Points on a hilly landscape, in no order, each with its height.
From any point a ball takes the steepest step (drop divided by distance) to one of its 2 nearest points. It stops when none of these is lower. Distance is the straight distance between rows; heights are no part of it.
j_908 height 762: [114 135 158 182 123 124 151 107 163 144  81 130 167 213 127 112 142  35
 181 112 175 110 118  99 113 165 145 120 161 132 152  69  35 178  85 165
 141 150 128 115 159 189 134 136 119 101 123 103 111 144 104 134 104 125
 167  72 126 105 148 143 115 143]
j_44 height 315: [172  94  72  90  85 129 151  99 135 122 154 163 124 117 123  88 180 152
  97 141 181 185 139 133 135 130 150 131 186 149 202 120  86 122 153 188
 165 182 169  72 171 172 149 151 174  81  61  94  94 153  92  98 112 193
 181  99  86 142 161 132 133 148]
j_515 height 511: [ 67 136 102 149 145 137 131  96 140 139 120 194 113 122 132 115 176 139
 175 144 125 160 131 115 146 164 157 101  97 154 132 125 107 137 130  78
 115 145 105 176 139 127  92 103 130 121 140 123 129 150 110  65 177  89
  86 185 166 117 106 128 138 207]
j_777 height 506: [105 100 155 152 107 133 116 124  83 104 158 131 166  89  86 135 159 184
 100 155  76 128 153 114 168  99  93 134 104 138 113 146 156 131  56  96
 118  98 106 153 112 118  59 125 142 168 133  95 158 119 139 136 116 135
 117 158 164 147 107  99 132 120]
j_487 height 325: [169 168  31 131 123 145 152 122 154 101 122 143  59 126 155 128 120 144
  85 148 162 191 142  99 109 125 122 152 123 124 129  92 170 134 198 185
 172 163 189  80 135 109 190 147 168 107 113 174 130 157 132  77 122 145
 113 131  91 135 116 104 146 116]
j_154 height 664: [117 142  44 149 140 142 170  59 120 129 109 167  94 144 101 123 125 127
 174 160 131 187 122  99 120 118 151  99  96 117  92 110 115  91 159 105
 129 159 135 150 171 126 135 111 122 105 153 165 134 163 146  81 138 105
  91 199 171 136 106 105 171 165]
j_366 height 368: [186  94  84  91  83 114 140 118 143 110 157 150 110 116 125 100 135 156
  71 158 167 169 137 121 127 110 117 121 160 151 164 132 137 133 143 185
 147 139 163  85 136 154 179 142 181 116  85 120 109 132 127 107 108 187
 166 108  91 160 147 130 124 120]
j_293 height 412: [ 95 117 139 116 157  95 120 145  82 128 166  91 138 124  76 113 121 152
 166 103 138 167 104 181 108 113 113 120 111  99 101 145 121  35 149 107
 151 180  63 102 172 110 104 190  91 154 152 158 111 183 106 151 144 128
 166 143 120 140 116 147  92 120]
j_471 height 466: [138 137 186 126 128 122 109 179 118 116  79  57 156 131  98 108  93  92
 107  82  97  69 136 139 102 120  96 149  92  95  96  93 150 124 108 133
 128 130 102 109 108 101 162 144 124 125 151 158 137 120 142 173 108 140
 131  51  98 105 133 123 111  66]
j_362 height 320: [ 64 110 185 172 160 103 131 121  84 146 154 130 168 123  91 106 186 169
 197 103 134 183 101 145 140 166 119 131 139 137 139 120  73  84 118  85
 137 152  79 110 163 135  69 183 102 144 129 111  99 174  73 131 160  96
 158 117 145  99 102 139 100 159]
j_322 height 337: [176 166  87 135 131 100 143 155 128  83 139  86 112 133 123 125  81 157
  82 129 126 142 142 107 113  99  77 178 126 117 102  93 213 110 181 163
 150 116 170  62 113 113 196 164 143 139 128 178 143 143 154 133  96 165
 133  95  92 151 106 118 129  51]
j_267 height 712: [194 173  99 151 155 175 148  82 116 136  84 156  97 163 175 179  97 121
 152 127 113 161 126  98 123 131 135 149 172 117 138 143 116 147 193 109
 157 133 202 112 161 117 170  79 145 100 142 114 116 126 165 151  97 101
  85 133 147 116 132  83 191 130]
j_391 height 389: [127 115 120 127  75 112 125 142 137  99 140 131 135  97 104  96 158 144
  56 158 134 131 151 106 128 112 119 106 111 145 132 107 150 165  79 181
 116 117 113 130 111 138 125 123 172 141 104 135 127 125 128  88 110 153
 137 126 111 142 124 126 137 105]
j_793 height 291: [110 146 161 146 151 144 130 117 167 165  70 139 134 169 171 138 117  49
 191 108 144  74 127 125 119 158 162 116 133 130 131 116  72 175 134 117
 105 131 135 171 107 138 133  97 109 101 158 114 127 108 122 135 153  82
 115 119 149 102 132 140 131 158]
j_752 height 254: [129  82  87 127  88 122 153  93  98 122 168 159 116 101 106  96 222 194
 111 161 142 194 150 112 150 130 135 133 160 151 181 114 100 121 121 150
 164 161 142  97 167 165 102 150 177 112  68  79  87 158  83  80 105 179
 159 129 121 124 138 120 145 158]
j_355 height 395: [ 88 122 113 175  96 138 137 114 131 112 103 176 119 117 120 112 198 112
  95 164 122 144 159  76 143 170 147 100 103 157 150  93 110 195  61 141
 116 140 116 149 140 142  80 101 170 107 126 103 120 136 112  54 130 103
  98 142 141  99 106 110 155 160]
j_804 height 579: [190 133 171 165 111 115 147 122 124  84 107 101 145 157 103 146 120 138
  91 111 109 117 137  81 120 127  94 138 165 136 143  85 146 175  94 161
 160  92 182  96 128 154 159 108 175 119  88  75 142 111 155 145  63 151
 132  58  90 125 137  96 140  84]
j_252 height 671: [118 188 145 196 163 167 152 102 160 134  61 112 125 181 137 149 108  71
 166  88 169  94  89  95  85 132 133 151 155 106 118  81 126 168 165 154
 152 120 215 127 125 142 156 119 106  83 165 143 155 117 165 116  97 114
 109 121 106  99 113 119 165  86]
j_395 height 269: [152  93  71  38 127 130 127 114 139 142 170 147  92 123 148 123  85 107
 124 152 152 151 116 177 132  95 159  95 127 130 150 184 129  92 178 119
 113 135 124 136 126 125 170 107 108 133 145 141 103 119 132 139 152 138
 145 151 116 158 154 155 118 160]
j_670 height 527: [156 151 173 160 115 111 117 165 126  86  93  68 143 143 102 127 111 124
  87 100 115 102 128 106 111 127  90 140 131 122 120  87 169 162  98 157
 141 103 140 103 109 125 153 133 156 132 116 118 140 120 150 142  80 144
 131  55  88 115 124 117 122  64]
j_227 height 839: [112 156 124 168 114 112 117 167 131  98  52  84 129 130  81  99 131  60
  66 117 148 105 144 112  89 127 130 103  54 105  98  51 138 161  69 167
 110 154  99 129 145 102 146 117 141 139 164 190 141 144 131  89 120 123
 119  78 102 102 105 120 135  89]
j_591 height 753: [169 143 116  96 165 161 124 115 133 156 155 162  87 128 190 198  91 165
 153 134 118 150 118 151 161 141 141 166 172 128 143 186 150 116 213  89
 155 119 176 125 126 115 147  98 126 129 114 106 120 118 148 165 124 111
 104 166 152 148 157 113 153 154]
j_751 height 797: [126 132 117 137 119 147 141 130 140 162 109 187  98 120 174 143 181 137
 131 131 141 168 131 114 152 180 159 122 161 155 179 119  89 171 145 141
 134 155 150 119 126 138 127 106 166 101  97  87  97 121 101  88 140 108
 120 112 122 104 144 126 145 181]
j_475 height 627: [191 137 164 171 122 134 154 107 107 108  95 129 130 178 110 140 139  97
 127  93 143 148 121  93 114 149 127 140 184 129 162  94  86 154 124 148
 167 142 174  74 153 158 163 110 172 100 104  85 112 142 128 142  77 144
 144  59 107 110 145  99 138 129]
j_937 height 725: [119 151 116 203 122 147 181  71 150 123 106 158 120 163 114 131 182 123
 165 107 175 157 108  67 120 152 145 150 175 136 145  60  83 141 130 164
 149 126 218 111 165 175 116 124 138  70 103 115 137 141 120  66  96 124
 122 129 119 107 111 107 153 140]
j_64 height 407: [ 95  61 147 103 132 134 129  85  85 147 180 179 138 122  80  98 187 138
 138 174 125 155 127 147 165 115 147  95 100 169 180 164  61  93  68  76
 115 127  82 149 160 155  56  91 122 159 139  81  95 159 116 149 158 133
 141 146 173 154 139 134 129 199]
j_985 height 353: [124  82 142 109 120 117 139  99  95 151 146 160 138 140  97  90 164  95
 157 141 143 155 122 145 143 129 162  88 121 151 174 143  42 103  92 104
 121 157  77 137 178 162 107 102 123 146 127  88  84 167 108 134 146 122
 160 119 160 137 147 139 122 198]
j_788 height 326: [130  96  98 132  60 130 132 115 117 108 136 170 125  96 110  97 200 157
  53 183 120 166 165  91 142 139 126 104 115 151 169 114 123 168  78 165
 135 151 121 124 136 139 106 117 198 116  89  96 102 140 111  70 110 156
 134 141 130 127 135 117 151 144]
j_772 height 371: [ 58 139 175 153 157 103 118 138  98 142 134  94 177 132  84  99 154 124
 203  78 148 135  93 158 106 144 112 122 115 112 104 100  82  75 126 120
 141 172  61 116 165 113  91 208  69 136 158 157 124 180  90 140 143  98
 171 128 122 104 108 150  89 119]
j_40 height 683: [ 72 134 110 162 157 122 169  70 131 152 139 141 132 146 103 129 165 127
 241  98 168 194  83 110 128 156 144 129 169 119 138  97  67  62 184 126
 153 150 168 118 195 174 107 165  79  89 124 139 111 180 100  87 128 116
 154 170 134 122 111 130 104 143]
j_554 height 293: [145 101 141  85 113 125 133 119 131 145 117 135 134 149 115 106 122  64
 151 133 137 126 127 146 127 121 166  88 118 130 152 146  61 121 119 113
 114 154  83 135 147 143 140  98 127 127 143 112  96 138 129 153 146 118
 148 112 143 126 162 140 121 180]
j_292 height 399: [166 131 132 134 138 106 138 147  96  95 154  70 134 123 110 147  96 174
 114 116  98 143 123 123 118  92  64 172 135 102  91 121 201  97 148 139
 157 105 141  77 118 108 153 170 129 155 120 145 145 137 151 151  97 162
 137 102 111 132 114 113 113  65]
j_203 height 410: [ 66 139 173 162 150 112 113 160 100 127 104  72 172 137  73  94 129 101
 166  74 132 102 105 155  82 124 109 143  99  93  75  77 121  90 113 133
 147 172  67 121 148  98 113 196  82 129 168 181 136 167 117 143 131 125
 151 109 117 102 105 135 100  89]
j_830 height 734: [152 154  89 146 166 155 163  74 124 136 128 145 101 144 150 180  97 146
 193 119 124 150  97 120 135 124 135 151 173 105 111 143 125 107 205 102
 150 122 201 129 154 130 144 111 102 107 143 138 130 133 156 149 116 111
  95 176 152 137 126 109 163 127]
j_106 height 810: [128 119 110  93 129 134 123 137 115 147 136 184  92 107 158 123 169 143
 125 142 132 181 134 147 151 168 156 109 131 158 180 156 101 142 155 105
 132 174 102 121 121 121 128 105 163 127 105  93  87 139  91 106 163 112
 123 127 123 110 149 133 138 199]
j_895 height 623: [171 156 118  94 105 155 108 176 173 145 114 152  92 103 209 144 111 155
  54 140 148 146 145 124 144 160 134 131 157 149 186 159 144 194 173 174
 141 140 164 101  86 112 169 107 179 126  95 117 108 100 142 110 122 139
 128  97  97 125 179 136 138 108]
j_707 height 595: [164 160 124 104 134 152 112 150 180 150 125 134 108 115 200 152  87 154
  93 127 149 121 117 133 139 143 131 149 171 129 139 175 173 156 180 158
 129 104 173 123  80 116 162 119 143 127 120 136 136  93 162 125 121 140
 130 147 111 151 166 141 127 104]
j_282 height 517: [157 112 179  91 117 130 105 167 131 139 155  73 162 100 161 149  81 177
  91 123  96  84 135 153 135 108  72 160 152 128 117 179 190 120 124 118
 112  58 143 117  79 114 145 139 135 155 100 103 142  69 142 190 113 168
 139 112 102 136 146 133  84  77]
j_854 height 740: [125  74 193 104 125 112 123 108 113 151 162 104 166 149  80  98 121  88
 163 126 138 104 102 162 127  90 133 124 140 125 134 170  65  79  69 119
 114 106  80 139 167 156  97 136  99 147 139 103 119 131 134 195 114 150
 178 122 153 148 145 143  93 136]
j_168 height 504: [163 139  85  95 142 152 121 141 117 116 152 136 119 116 150 154  78 160
  98 152  60 114 158 143 153  99 103 151  86 119  91 169 210 111 155  71
 117 105 105 138 104  98 151 102 120 151 144 147 163 113 158 167 130 115
  83 167 178 146 132  95 147 134]
j_540 height 441: [108 137 187 144 131 135 100 158 153 134  99  95 165 127 143 140 113 110
 136  97 110  46 132 122 117 139 130 148 147 115 100 121 151 163  99 141
 117  82 131 160  81 121 113 135 121 117 136 107 159  85 135 152 132 127
 118 105 118 110 123 134 115  90]
j_179 height 599: [158 153 114 122 118 113 102 174 131  85 108  67 155 100 107 127  76 160
  43 146  57  74 174 104 117 105  54 150  71 128  77  95 245 128  82 140
 109  70 127 121 105  81 166 133 141 173 130 162 179  92 170 145 120 167
 112 104 120 161 106 112 112  20]
j_836 height 495: [ 81 139 169 126 130 129  78 169 150 149 124 109 163 103 176 144 137 152
 139 101 125  46 144 156 132 146 128 129 148 139 114 173 144 163  99 133
  99  87 116 164  59 107  88 162 112 136 113 123 158  73 103 148 154 127
 112 124 119 114 119 159  94 104]
j_455 height 816: [121 149 145 190 122 109 121 170 157  90  52  88 131 161 112 114 128  38
  65 106 157  70 142  90  84 151 134 108 100 113 128  42 126 206  60 185
 127 133 133 129 129 131 149  99 147 114 145 134 148 128 134 114 108 115
 111  45  84  81 111 126 135  91]
j_68 height 338: [117 122 139 103 145 135  91 142 111 135 130 100 142 107 108 133  82 131
 140  99  95  72 137 160 105 103 115 152 103 110  71 145 169  84 133  86
 105 100  97 154  97  81 116 138  85 136 162 162 177 104 156 175 149 128
 103 158 144 144 109 119 107 110]
j_798 height 191: [132  82 121 125 107 119 151 113  61 117 192 133 130 108  98 132 202 227
 120 137 129 203 127 128 158 128 111 151 165 137 158 134 126  92 131 123
 162 152 130  77 166 149  99 163 158 131  64  90  85 156  76 128  99 166
 158 128 113 119 126 122 131 135]
j_644 height 745: [101 123 159 174 122 105 161  98 158 145 128 132 165 177 113 113 169  88
 199 109 190 137 102 111 115 160 146 132 188 142 152  82  37 145 118 176
 140 144 148 107 167 203 115 167 111  97  98 109 102 146 102 111 104 134
 184 100 116 119 142 147 105 142]
j_952 height 561: [149 165  93 111 125  84 103 197 110  94 123  69 130  95 128 115  83 177
  35 139  79 112 159 126 110  95  72 150  69 118  79 106 231 110 125 134
 107 114 102 109 100  80 162 155 134 174 131 195 152 120 138 140 131 166
 127 103 112 150 100 123 114  32]
j_875 height 261: [197 174  44 137 124 117 146 146 131  78 123 122  76 128 142 111  92 149
  50 162 140 180 168  85 115 112  90 151 106 129 128  88 217 131 182 179
 164 145 172  59 125 108 214 156 169 130 124 180 135 154 149  91 105 161
 116  97  91 151 106 106 144  77]
j_589 height 858: [138 139 143 193 113 108 138 142 103  77  86 100 150 154  58  99 146  90
  94 109 141 151 129 107  95 119 117 120  87 109 108  67 117 123  80 160
 150 165  94  94 173 126 143 141 152 129 139 151 132 184 134 103  88 132
 141  76 111 113 118 104 138 110]
j_583 height 429: [175 123  94 107  80 115 117 157 141 102 151 132 121 102 141 104 120 162
  42 170 121 139 163 112 133 111  91 113 102 146 144 128 191 151 124 170
 121 124 126 104 104 117 180 130 176 149 109 152 123 115 143 112 101 170
 133 108 101 161 135 133 126  88]
j_19 height 351: [161  74 150 115 133 142 151  57  93 128 169 149 137 140  88 139 119 133
 153 155  97 145 131 123 164  89 130 135 151 130 141 173  92  89 120  79
 128  93 143 132 162 164 114  80 129 135 122  75 119 118 148 175  99 139
 131 142 193 160 126 110 148 156]
j_828 height 442: [139 102 171  63 133 140  93 154 120 145 165 134 138 110 155 139 109 142
 131 120  97  88 134 183 159 128 128 123 110 146 145 194 131 119 121  64
 108 110  87 142  87 116 109 104 121 158 127  86 119  90 110 191 168 111
 116 127 134 125 157 148 107 174]
j_208 height 266: [116  96 127  98 143 138 119 100 124 137 175 111 130 116 105 120  76 125
 162 130 116  85 118 160 118  76 126 140 129 108  79 168 140  61 140  90
 107  80 113 163 127 113  92 139  67 129 170 148 165 102 162 173 138 147
 131 197 147 163 122 139 112 127]
j_638 height 546: [125 157 116 121 126 136  98 186 124 112  94 138 103 113 145 128 124 116
  83 125  88 126 146 132 128 149 146 110  63 128 118 122 157 155 125 111
 102 158  92 134 101  83 132  94 157 136 145 156 132 128 125 109 149  80
  92 120 131  97 126 114 144 151]
j_742 height 717: [ 96  90 216 129 125 112 113 116 112 139 139  80 195 126  70 104 127 104
 156 109 123  70 121 142 114  95  97 148 143 123  95 126  89  87  53 127
 118  88  84 159 140 129  82 165 102 136 146 117 149 116 137 179 113 144
 160 116 139 141 119 137  89 103]
j_964 height 766: [ 98 150 127 180 120 129 150 110 198 125  90 148 139 155 160 136 163  75
 126 136 177  92 126  68 123 162 160 125 161 137 139  90  94 223  78 199
 117 105 182 157 111 172 113 128 140  94 107 112 148 111 130  73 115 125
 119 119 114 112 124 144 140 118]
j_505 height 206: [117 135 146 101 162 128 114 121 143 159  90 136 118 163 141 132 109  61
 206 110 128 111 104 156 119 141 162 104 118 119 135 140  79 131 165  88
 117 158 118 147 120 122 151 104  96 117 158 122 114 136 126 150 160  84
 124 124 142 110 145 136 127 166]
j_289 height 423: [141 122  41 109 121 143 137 116 123 123 170 175  93 108 151 141 133 176
 105 167 112 170 135 129 148 112 131 140 115 135 116 150 178 117 174 119
 133 134 127 132 125 119 129 128 144 133 120 148 132 144 131  94 139 137
 103 192 149 155 121 117 143 161]
j_54 height 663: [ 64 140  98 149 147 131 150  74 164 161 124 132 126 140 126 126 139 103
 226 126 181 146  89 112 117 139 159 112 139 126 113 107  77 113 158 128
 120 128 158 165 138 162 106 144  76  94 133 153 135 148 117  68 162 113
 134 179 137 136 108 153 118 157]
j_551 height 445: [121 104 117  54 144  86 108 161  92 119 200  92 113 104  99 100 103 138
 120 124 147 158 106 207 115  85 119 106  97 116 119 172 130  32 146 109
 133 182  50 106 162 110 120 172  84 172 156 169 101 160 107 172 150 144
 178 141 104 154 132 160  83 121]
j_2 height 543: [ 77 170 146 114 124 122  83 209 172 135  92 111 141 107 187 128 108 107
  95 101 131  39 156 160 122 155 140 110  99 124 108 136 152 193  98 146
  80 127 102 168  44  81 123 153 109 138 140 170 145  87  99 124 181 101
 104 104 110 102 127 163 107 101]
j_150 height 711: [ 97  87 146 126 132 100 143 107 133 155 194 112 153 139 100 106 153 124
 193 118 183 152  69 153 118 126 146 118 183 127 148 145  69  65 135 139
 132 131 110 115 180 181  97 182  66 117 105 127 104 154 101 141 129 156
 198 148 112 149 142 175  84 133]
j_630 height 726: [105 112 144 134 112 107 137 122 132 144 153 128 140 128 125 113 155 133
 166 119 176 139 104 143 123 125 140 121 168 131 141 141  86 113 131 156
 129 137 117 128 131 156 109 162 108 121 101 118 104 142  99 118 121 142
 182 126 106 132 141 158 106 140]
j_879 height 462: [104  96 134 131 111 131 133 102  84 120 154 165 136 107  83 109 180 164
 110 166  94 164 142 119 157 111 131 116  82 151 127 143 119 117  70  99
 118 140  80 155 142 125  70 106 137 163 144 112 126 147 132 116 137 119
 123 170 172 154 117 112 140 166]
j_838 height 684: [135 102 192 105  96 105 109 142 142 127 124  76 187 115  90  92 123  87
  83 127 114  39 159 138 114  87 104 120 110 125 102 130 128 118  34 159
  92  82  91 166 113 120 111 123 126 157 156 133 142  90 156 177 116 153
 146 106 128 157 137 137  98  76]
j_495 height 255: [109  97 182 165 118  92 142 137  61 123 171 115 155 117  99 140 195 204
 151 105 129 185 104 141 142 147 104 146 170 133 139 128  98  93 114 124
 153 146 107  81 163 139  91 180 138 140  74  93  90 164  72 129 115 142
 168  98 119  98 113 129 104 134]
j_339 height 744: [ 88 144 110 193 115 135 160  83 167 117 109 133 137 150 107 123 172 105
 151 133 179 118 116  68 119 137 137 131 148 125 124  74  95 159  97 173
 128 109 174 146 141 176 108 132 126  93 120 129 147 130 143  50 105 129
 122 135 119 119 107 133 148 126]
j_87 height 452: [ 82 143 122 184 115 124 121 142 133 107  68 143 131 117 112 107 176  69
  98 148 123 120 154  87 120 160 153  83  54 132 107  72 106 186  33 137
 107 147  81 168 145 111  90 104 149 130 162 143 134 146 122  70 152  79
  92 135 145  92  88 112 151 149]
j_690 height 574: [ 94 165 126 146 151 147 105 185 120 138  95 147 100 110 176 152 139 148
 120  98 117 148 122 129 131 176 142 125 101 129 130 122 159 156 151 114
 122 166 110 125  88  91 125 132 139 120 136 132 123 133 100  94 153  82
  98 122 110  78 119 124 129 153]
j_528 height 836: [119 125 156 103  99 104 115 193 134 135 103 112 122 117 133  90 132  96
  85 126 137 120 141 151 125 131 131  81  83 129 143 121  95 161  96 153
 101 187  60 122 112 112 141 128 155 149 121 145  98 140  92 125 142 115
 142  65 105 105 152 146 122 134]
j_29 height 698: [ 83 103 109 114 156  99 146  88 119 152 176 126 138 141  97 118 148 123
 231 109 183 188  67 152 127 151 149  98 167 122 147 130  58  38 173 121
 166 166 123 111 206 170 113 168  49 114 127 129  94 185  97 127 143 134
 174 170 124 157 141 154  87 137]
j_207 height 767: [148 144 135  98 172 153 126 111 129 178 128 181  82 126 194 184 126 152
 173 120 133 160 107 155 156 179 166 141 187 143 167 176 100 121 210  90
 163 138 176 129 131 127 139  84 124 125 115  84  97 122 126 146 153  93
 108 150 145 124 174 126 147 177]
j_148 height 783: [130 139 117 118 136 146 140 102 155 175 114 166 103 142 174 157 151 125
 176 120 175 158 104 118 139 166 165 133 195 145 178 130  67 156 183 156
 148 138 193 123 137 155 142 108 127 101  97 104 100 127 122  99 135 117
 138 142 120 130 157 132 140 166]
j_781 height 472: [ 86 118 110 125 167 139 142  57 130 153 149 189 114 133 117 122 149 139
 209 158 122 151 114 127 151 134 160 104 126 146 145 156  86  99 143  55
 115 123 138 173 160 161  88  86  88 125 130 110 123 136 122 106 161  99
 102 188 182 148 120 147 143 189]
j_527 height 571: [115 140 122 178 153 155 133 105 126 114 130 130 143 130 132 180 116 178
 161 115  91 117 117 101 143 120 107 173 149 109  71 120 183 110 150 103
 139  79 164 144 113 112  95 145  97 103 131 131 180 122 155 123 111 115
  91 174 157 124  85 103 145 100]
j_712 height 493: [147 138 183  79 140 147  83 194 133 144 113 107 128 115 185 149  75 130
 111 105  76  63 146 173 135 140 130 139 105 128 129 171 161 139 137  79
 102 113 105 142  69  92 130 100 126 150 129 109 146  74 137 185 148 107
 102 103 131 110 146 128 110 132]
j_214 height 564: [151 140 169 111 143 138  98 154 151 163 146 109 122 115 191 184  89 176
 137 104 131  91 116 157 135 138 118 168 192 128 127 182 169 129 171 141
 137  76 177 125  79 116 128 139 116 132 114 117 137  83 143 167 124 145
 131 154 104 135 153 146 107  97]
j_302 height 687: [202 146  90 140 123 153 148 110 113 105  94 143  99 156 151 152  81 113
 107 144  88 148 148 103 124 119 126 121 125 119 124 131 155 155 155 112
 138 130 157 109 134 122 181  73 161 113 139 119 126 122 168 148  96 106
  88 123 152 123 127  72 180 134]
j_648 height 420: [128  95 152 128 143 154 132  78 112 155 168 189 136 130 138 162 143 175
 176 144 101 125 123 127 181 142 147 144 165 150 150 173 109 118 155  53
 125  83 160 165 137 152  88  82 109 126 112  73 126 104 124 152 128 113
 111 171 183 147 130 131 144 188]
j_541 height 401: [123 128 157  92 133 113  91 177 102 131 124  61 153 102  95 105  77 124
 111  94  94  76 135 175 103  90 104 154  86  98  76 127 171  75 124 112
 110 129  80 128 105  83 132 157 101 152 159 191 148 113 144 182 134 148
 143 111 115 137 124 132 100  75]
j_699 height 545: [110 139 148  87  97 115  92 191 178 134  94 112 142 114 159 108 126  54
  91 119 116  30 174 148 130 146 152  84  68 125 117 129 115 183  67 134
  76 137  82 189  78  93 117 107 119 148 158 161 153  86 110 138 176  96
 111 110 142 111 140 170 112 137]
j_212 height 505: [ 99 139 135 115 118 132 110 157 150 131  81 145 122 115 146 115 141  67
 113 129 107  88 151 139 134 158 165  82  60 133 128 113 108 180  82 113
  93 150  73 180 102  99 113  91 125 142 164 150 143 118 109 105 178  74
  97 133 150 102 122 139 141 174]
j_971 height 540: [117 102 159 157 129 124 130 111  90 104 165 117 157 107  93 161 129 200
 134 130  70 132 137 107 154 105  89 170 139 116  95 130 168 107 104  97
 128  66 133 130 118 116  77 151 115 152 125 107 173 119 157 147 110 139
 118 162 166 135  98  98 139 108]
j_496 height 460: [133 126  44  84 135 145 109 137 121 126 199 159 102  99 153 160 108 195
  92 172  97 142 145 165 164  98 115 135 105 137 106 185 220  99 173  78
 126 113 106 145  91 105 117 142 112 156 133 159 161 128 125 129 159 128
 107 214 151 156 125 128 133 158]
j_613 height 391: [108  90 169  73 141 120  99 128 127 160 163 166 130 124 158 139 136 131
 173 130 137 101 110 183 156 136 158 109 143 160 165 193  83 119 126  77
 101 107 105 160  98 143  91 115  98 153 123  78 109  91  88 163 183 117
 128 129 136 127 153 180 111 190]
j_37 height 640: [ 87 136  74 141 128 133 154  54 156 143 108 140 125 146 105 107 115  77
 181 152 163 134 106 100 106 110 162  85 109 116 100 107  82 122 119 126
 106 139 137 174 158 151 129 111 100  96 145 175 133 148 140  58 148 108
 117 195 160 144 110 128 142 159]
j_660 height 603: [110 142 118 174 142 141 142  84 140 115 107 115 139 141  91 138 112 112
 173 114 131 117 109 102 105  98 129 144 131  96  66 104 141 110 140 131
 116 109 148 161 139 124 114 137  96 102 164 168 160 133 170 112 108 117
 117 165 145 139  88 107 149 105]
j_233 height 182: [141 103 108  88 145 124 135  92 121 145 164 125 108 138 116 133  78 111
 183 132 131 136  96 160 119  91 139 124 134 110 114 172 123  64 176 101
 123 115 126 143 139 142 138 123  82 119 146 135 126 130 146 156 134 133
 139 173 141 160 131 130 125 143]
j_970 height 823: [133 114 120  76 102 115 111 179 106 127 138 133 101 102 139  95 138 138
  85 135 109 169 140 157 137 140 137  85  91 146 175 155 112 138 126 119
 120 195  58 104 114 111 134 114 180 144 109 112  76 142  90 131 154 123
 139  82 111 106 158 134 122 167]
j_860 height 480: [148 107  93  75 131 102 130 156  90 115 184 105 102 100 114 114 102 166
  87 150 120 170 137 167 129  90 107 134 103 115 127 164 171  77 161 124
 131 158  87 101 123 106 140 163 131 166 132 157 109 149 110 151 137 147
 155 132 111 152 126 136 111 112]
j_727 height 645: [136 139 155 102  94 109  83 175 146 104  94  75 170  91 114 116 100 113
  48 132  89  43 174 124 126 113 100 114  87 129  96 116 196 143  55 146
  87  73 109 163  94  97 134 117 142 156 138 151 162  78 154 150 130 140
 112 108 120 144 121 136 110  52]
j_759 height 459: [153 101 183 120 114  88 112 159 100 104 172  47 168 110 104 130  86 185
  92 125 106 101 132 150 110  88  42 157 153 121  98 148 182  88 107 133
 133  86 136  90 118 111 153 178 135 169  97 125 135 104 132 192  95 189
 165  94  86 135 120 125  89  36]
j_5 height 369: [129 139 175 126 134 137 119 130 181 151  83 129 143 152 172 140 108  71
 151 107 140  50 130 122 119 147 151 130 163 132 130 128 102 191 116 163
 111 101 154 159  90 132 137 101 126 119 140 105 131  81 141 140 124 111
 123 108 126 115 141 144 124 125]
j_421 height 533: [180 158 135  96 149 160 106 182 125 132 120 130 105 120 183 159  72 148
 103 117  58 108 136 153 149 136 121 150  97 113 115 170 191 133 162  72
 117 119 114 127  91  92 152  94 138 150 128 117 144 100 148 171 132  98
  90 125 150 125 154 102 136 136]
j_881 height 661: [204 123 106 135 110 147 153 111 109 105  99 154  96 150 125 129 126 109
  91 134  97 167 150  99 134 141 131 120 139 125 163 113 116 157 130 134
 153 156 138  82 150 136 174  82 182 114 111  92 104 131 148 133  97 122
 112  93 127 117 139  85 169 146]
j_305 height 542: [ 71 162 106 176 160 148 120 132 127 143  85 178  95 128 158 133 161 116
 163 130 135 164 124 119 126 188 164  99  80 132 140 110 113 147 138  82
 118 164 107 151 128 109 120 112 134 108 156 134 124 149  92  71 179  55
  75 147 138  71 113 129 145 194]
j_667 height 638: [109 175  97 195 151 163 143 100 163 108  69 117 118 159 127 148 105  72
 132 110 160  97 101  88  75 114 140 139 113  97  77  77 144 157 137 149
 123 111 182 156 131 127 152 112 106  86 166 187 170 112 161  82 113 114
  96 141 119 112  88 118 167 101]
j_736 height 519: [164 151  70  83 130  97 125 190  97  99 178  89  94  91 158 120  80 194
  58 162  89 170 162 136 136  98  69 156  77 129 102 152 222 108 172 131
 134 140 108  58  99  96 172 174 138 184 116 177 121 148 120 144 135 160
 136 109 122 146 110 125 108  65]
j_764 height 382: [161 147  47 136 120 145 153 102 157 108 143 150  97 122 143 145 131 173
  95 165 125 152 135  99 139 107 119 153 138 121 116 119 195 141 174 161
 141 109 176 122 120 127 146 135 148 111 112 156 146 128 147  79 110 148
 102 182 129 153 120 109 160 124]
j_837 height 330: [126  82 112  49 128 130 132 125 142 160 175 161 108 121 161 125 118 116
 141 147 163 131  95 181 147 116 170 107 171 150 185 194 100 114 159 126
 112 118 134 141 112 146 130 116 107 127 115 105  96 100 109 142 164 156
 160 143 117 154 168 182 114 170]
j_320 height 273: [170  75 128  93 120 135 144  83  97 127 174 114 132 130  84 126  90 128
 115 165  96 122 147 139 140  53 112 138 116 118 125 176 130  83 104  97
 123  87 106 130 150 143 119  99 129 152 146 104 137 114 171 187  98 152
 135 148 166 173 138 105 141 130]
j_603 height 700: [130 187 140 197 158 166 161  84 147 143  78 140 103 188 150 166 145  91
 167  87 177 139  88  82 101 155 150 156 180 123 143  73  81 162 171 149
 165 122 236 113 159 152 139 113 132  73 135 109 130 126 149 104  95 109
 108 113 119  94 119 102 167 122]
j_832 height 790: [114 149 137 178 113 124 126 140 178  99  70 118 143 138 153 142 141  67
  79 123 155  62 141  77 108 155 137 112 128 126 133  74 138 224  63 198
 118  96 159 158 102 151 135 104 138 110 127 114 160  98 134  87 118 114
 102  95  94 100 116 142 140  82]

Where does a ball stop that starts at each point below?
j_591 => j_233
j_644 => j_37
j_421 => j_233
j_603 => j_505
j_895 => j_798
j_227 => j_505
j_777 => j_505
j_214 => j_875
j_804 => j_233
